Points, in no order, along strands that fork and pass close to each other.
(in the rows, 128 means zero)
Points whose rows are less than 82.1 apart are linked; no others are. Some points are linked to none.
K582: 151,111,129,136,127,172,152,123,150,95,154,90,166,122,96,127,94,132,111,129,142,134
K235: 105,161,160,160,102,122,92,106,132,109,88,154,40,136,166,133,158,119,141,137,123,177
K891: 110,122,124,138,131,132,121,124,88,127,128,127,124,155,111,111,132,102,149,112,102,139
K212: 113,110,115,155,164,135,100,77,147,171,93,151,64,58,196,130,138,91,127,121,98,97
K432: 161,121,103,133,166,152,164,122,159,142,190,85,182,106,129,137,86,116,82,139,148,93
K200: 106,146,164,88,134,127,133,125,174,132,124,135,181,162,144,164,129,138,177,166,203,170
K95: 97,157,164,108,126,116,141,153,153,99,127,120,153,182,143,163,153,138,173,147,203,176
K240: 151,122,142,151,179,217,170,122,164,128,185,87,161,113,121,148,84,122,67,122,177,107
K348: 145,138,137,135,117,142,144,175,100,91,157,115,131,152,72,128,142,147,85,107,150,115
K183: 143,132,133,116,112,129,152,114,115,124,149,139,152,129,93,123,131,138,95,109,73,107
K583: 145,124,136,154,127,112,106,102,119,119,117,169,90,94,146,109,138,149,131,114,72,113
K476: 122,110,119,110,123,153,141,117,141,106,119,117,143,142,131,136,119,130,135,140,122,168
K914: 101,125,107,112,145,134,142,109,153,130,124,131,143,110,180,131,147,136,170,147,133,145
K250: 161,109,123,147,134,113,116,132,124,117,124,162,97,102,142,107,132,136,149,127,113,137
K877: 126,147,156,163,102,108,136,197,95,79,140,91,121,171,85,143,148,143,83,107,146,113
K80: 144,166,146,113,114,91,87,90,84,171,126,185,85,125,98,92,140,143,115,100,88,65
K49: 119,97,111,118,179,118,138,134,140,120,128,126,148,126,132,149,125,116,147,152,162,159
K862: 115,176,146,165,82,104,91,143,70,115,92,139,56,161,128,113,149,134,105,104,94,100
K119: 154,96,90,108,132,139,156,126,169,145,132,92,167,91,157,133,103,113,118,140,128,128
K522: 107,102,168,112,134,101,118,125,159,109,101,141,123,158,131,151,134,133,164,156,168,194
K204: 136,138,114,134,103,145,135,112,128,91,127,126,147,141,132,103,114,135,136,127,99,145
K197: 110,88,97,147,145,137,124,138,144,141,131,132,154,75,135,120,102,121,150,157,135,139
K55: 137,143,120,160,127,109,123,158,112,114,115,163,103,130,118,93,132,133,137,130,113,134
K451: 146,181,172,124,85,85,107,144,93,155,127,150,114,157,59,105,151,141,106,108,81,74
K644: 135,119,85,143,155,128,113,97,131,176,97,125,105,67,157,116,130,98,152,148,92,112
K479: 137,136,128,132,108,101,100,88,95,170,138,164,75,118,125,89,162,126,113,104,86,95
K46: 147,113,117,127,144,117,141,137,142,153,132,151,127,119,127,106,114,121,110,131,75,113
K291: 127,138,121,172,145,143,97,68,136,151,105,165,64,69,165,118,139,113,134,124,83,108
K196: 146,122,132,126,104,145,151,117,128,105,143,104,161,138,93,115,105,131,107,117,101,128
K384: 138,122,131,117,130,132,143,136,132,142,179,139,158,125,65,127,106,139,50,126,116,94
K416: 150,178,159,139,117,148,158,160,97,118,168,119,157,178,58,118,108,130,78,89,125,72
K993: 114,142,143,153,100,109,111,191,102,113,126,102,96,196,112,121,136,139,138,122,144,137
K179: 127,106,95,133,165,129,120,102,132,152,111,124,131,76,167,131,117,127,143,128,72,95
K343: 149,133,99,131,149,130,141,140,145,134,151,118,141,144,117,101,122,122,141,159,140,140
K563: 118,174,140,158,85,102,112,164,65,110,92,97,83,171,101,133,156,144,113,118,107,102
K9: 144,163,160,131,117,118,145,158,89,123,147,114,135,179,54,124,136,120,99,92,99,89
K452: 150,114,79,114,146,143,154,128,150,147,154,92,185,79,146,137,91,114,91,132,129,90
K942: 121,106,99,112,118,128,138,124,131,159,141,140,138,77,151,133,143,107,115,138,101,128
K519: 141,97,134,133,141,154,146,148,113,126,166,105,145,148,94,132,142,125,135,108,128,121
K12: 121,123,141,111,174,164,163,120,188,114,153,100,184,133,143,177,108,139,136,160,197,156
K254: 121,170,124,163,110,133,87,81,94,154,111,164,38,121,132,111,158,107,112,119,101,127
K780: 123,148,110,122,125,127,135,125,132,111,124,150,119,126,180,122,152,144,143,136,113,144
K855: 135,171,175,130,92,81,130,171,85,132,135,117,124,172,49,109,154,145,102,94,104,60
K959: 102,81,147,108,149,108,120,105,169,136,107,139,133,126,156,137,126,121,161,158,141,179
K543: 114,148,140,144,128,105,97,137,110,126,114,145,70,171,172,134,167,124,177,131,153,163
K332: 123,77,120,118,135,108,122,110,180,129,107,123,148,90,169,155,97,123,148,165,133,161
K118: 134,127,99,120,137,128,122,121,116,160,138,162,166,63,109,119,110,149,95,122,77,61
K489: 129,159,155,130,78,103,108,138,86,130,101,161,68,134,106,99,158,155,97,93,94,95
K939: 82,108,126,94,174,113,114,86,191,140,67,128,172,95,194,178,105,134,175,172,163,147
K147: 133,118,137,116,168,173,156,118,163,103,161,82,163,162,123,162,112,125,133,145,172,149
K428: 129,172,142,161,79,120,83,116,91,140,105,149,49,154,135,100,146,108,132,109,103,122
K604: 137,140,139,148,128,161,151,179,116,105,171,95,134,167,78,118,115,120,92,109,188,132
K443: 144,127,88,119,125,152,143,123,106,165,140,122,146,127,96,92,113,117,126,124,115,97
K888: 137,137,130,145,124,106,132,171,123,108,125,127,105,174,116,100,140,124,142,122,127,143
K236: 163,170,168,92,111,91,97,115,98,170,127,202,118,119,79,99,120,153,124,100,91,51
K714: 148,118,123,137,149,151,160,132,145,132,193,109,166,124,93,122,102,136,62,126,144,101
K542: 107,129,124,131,107,154,133,142,129,100,176,112,150,141,114,129,146,163,116,129,139,139
K390: 107,129,122,139,143,142,106,52,165,146,80,137,86,86,198,143,136,106,164,148,110,144
K557: 131,130,162,149,106,116,123,187,114,74,145,80,120,188,103,166,136,148,112,130,165,148
K497: 96,155,134,136,98,142,143,161,115,93,155,105,143,155,124,138,154,143,130,129,168,157
K85: 171,134,115,116,111,137,145,135,105,151,158,134,158,122,78,81,107,123,107,104,123,74
K415: 129,124,104,121,125,105,121,87,99,148,123,141,89,116,136,105,155,108,119,115,111,127
K242: 137,110,112,101,134,98,118,103,104,144,135,159,130,120,96,100,101,137,77,114,96,94
K590: 134,103,160,120,140,116,137,135,169,113,126,123,146,162,126,141,110,118,168,154,181,177
K72: 121,144,121,155,137,142,116,70,136,132,89,148,90,96,165,116,140,106,156,138,75,137
K730: 117,135,111,135,123,122,106,115,97,125,116,135,89,156,139,125,147,113,158,133,128,165
K865: 127,106,139,128,111,127,114,149,118,117,139,115,121,180,101,145,117,121,117,137,134,171
K377: 81,156,143,139,126,126,97,76,132,117,78,160,67,133,172,132,157,123,163,139,149,180
K596: 103,122,155,95,151,114,147,110,190,131,110,131,179,123,158,154,137,127,183,163,182,164
K807: 152,139,130,107,120,122,119,119,108,166,138,165,159,79,87,100,129,152,121,99,90,55
K727: 134,97,85,109,150,130,134,134,164,159,107,98,159,70,184,160,103,120,125,136,106,111
K303: 160,120,128,135,82,121,106,131,104,135,153,122,111,145,118,122,138,129,141,124,111,142
K262: 132,109,141,130,165,201,165,111,168,108,172,78,172,141,134,153,87,126,108,118,186,127
K838: 155,110,109,117,135,158,153,138,161,110,145,109,166,103,137,139,99,135,114,143,154,141
K454: 110,150,140,110,84,135,136,148,132,95,114,123,134,157,150,137,146,138,148,133,157,176
K586: 107,112,119,120,111,133,128,137,101,137,142,147,130,97,122,136,157,122,119,126,110,144
K61: 105,114,121,96,180,126,161,107,190,124,112,96,180,115,147,156,118,127,150,161,187,156
K226: 137,143,154,122,85,111,115,169,82,111,123,155,104,145,95,125,150,146,97,94,99,105
K323: 133,115,117,129,124,107,110,137,97,123,143,152,117,146,84,93,109,143,83,109,120,111
K107: 153,132,124,125,126,127,143,146,106,112,160,134,139,156,66,112,114,139,63,117,126,103
K329: 146,158,131,138,69,113,104,136,72,135,117,130,90,154,118,110,141,110,131,110,108,133
K152: 118,128,161,161,106,126,91,120,115,113,100,161,53,125,131,130,156,131,131,119,94,156
K442: 113,98,111,111,173,150,160,132,196,139,123,72,185,85,151,159,102,124,139,155,177,134
K971: 132,88,102,120,149,110,109,94,166,160,91,123,117,82,188,145,112,103,153,157,123,149
K188: 131,100,106,114,160,130,141,108,124,130,107,126,125,116,149,126,139,118,150,120,89,127
K51: 120,167,119,145,98,111,124,125,114,100,123,138,98,146,155,111,165,158,130,132,106,147
K66: 147,157,153,138,124,177,162,160,110,123,177,111,146,156,71,115,104,120,63,96,165,94
K83: 123,129,107,120,134,146,153,166,106,109,133,139,134,149,119,123,123,109,130,115,163,151
K473: 95,113,129,119,137,138,118,92,147,137,91,145,118,88,195,157,153,125,180,139,121,156
K37: 110,136,151,156,93,115,118,164,89,112,152,99,115,191,94,107,142,154,127,100,120,108
K675: 104,115,146,124,136,113,129,158,131,100,119,123,116,174,108,148,148,132,139,147,158,187
K536: 142,130,108,130,132,173,151,154,107,110,165,119,146,143,101,129,111,113,103,119,182,140
K861: 108,148,132,110,128,148,151,130,137,98,123,116,162,161,143,150,122,110,153,144,161,177
K279: 154,94,131,144,118,132,129,145,130,100,131,135,137,117,134,114,118,128,163,123,143,143
K853: 160,145,147,101,120,111,142,114,107,143,164,149,171,119,64,88,102,146,86,86,131,50
K245: 147,139,136,139,107,104,120,111,107,119,125,161,128,109,110,106,139,139,117,108,74,99
K600: 140,131,148,141,127,164,147,134,144,86,158,84,159,164,104,147,110,128,126,129,170,162
K546: 104,130,135,114,124,123,115,97,121,120,92,153,95,115,179,155,156,117,161,140,146,178
K665: 110,124,132,122,111,124,129,162,82,111,131,145,107,132,107,140,165,137,111,103,117,133
K509: 101,148,154,120,117,110,113,168,133,113,99,147,93,183,158,137,148,139,177,144,178,174
K345: 131,129,134,125,144,96,108,94,153,125,103,142,130,133,176,130,134,123,204,153,174,167
K86: 133,125,133,130,143,127,138,100,142,129,90,131,98,125,153,126,147,100,161,134,88,160
K778: 113,89,80,116,159,102,108,124,161,165,81,104,129,69,204,161,98,111,133,141,120,113
K417: 106,84,98,126,162,138,128,141,171,155,121,94,181,70,145,150,95,114,153,161,153,129
K580: 97,148,147,153,103,96,102,165,95,115,109,116,74,179,147,129,164,135,167,125,141,143
K290: 122,100,104,111,109,162,137,134,126,158,167,128,165,97,134,144,118,131,109,121,111,109
K141: 115,88,89,119,172,126,129,140,182,145,91,62,178,77,185,167,82,128,135,135,122,94
K979: 142,113,102,112,132,146,144,126,128,145,153,122,178,83,112,126,109,142,93,121,115,76
K394: 168,161,148,85,116,105,132,126,105,162,137,168,144,121,71,93,124,154,107,102,103,47
K947: 119,116,99,136,151,124,106,107,147,163,104,145,100,87,165,118,130,107,159,162,121,148
K814: 99,79,102,100,178,110,114,112,182,155,68,101,150,87,198,177,89,124,156,156,141,132

Follow the links from the first point to the second, and from the first to the third. Name the last point that the two ways share.
K37; K590; K390 => K971
K196; K80; K348 => K452
K675; K543; K323 => K119
K914; K590; K891 => K971
K226; K473; K415 => K979
K348; K542; K152 => K119
K179; K807; K536 => K452
K279; K452; K417 => K582
K454; K543; K489 => K196

A fork is a point with three links. Follow the links from the first point to the second and name the forks in between, in order.
K489; K675 => K979 K452 K119 K727 K778 K971 K522
K85; K348 => K394 K979 K452 K107
K212; K853 => K72 K971 K778 K727 K119 K452 K979 K394
K119; K291 => K727 K778 K971 K72
K188; K509 => K971 K778 K727 K119 K582 K196 K250 K993 K543
K329; K432 => K428 K862 K979 K452
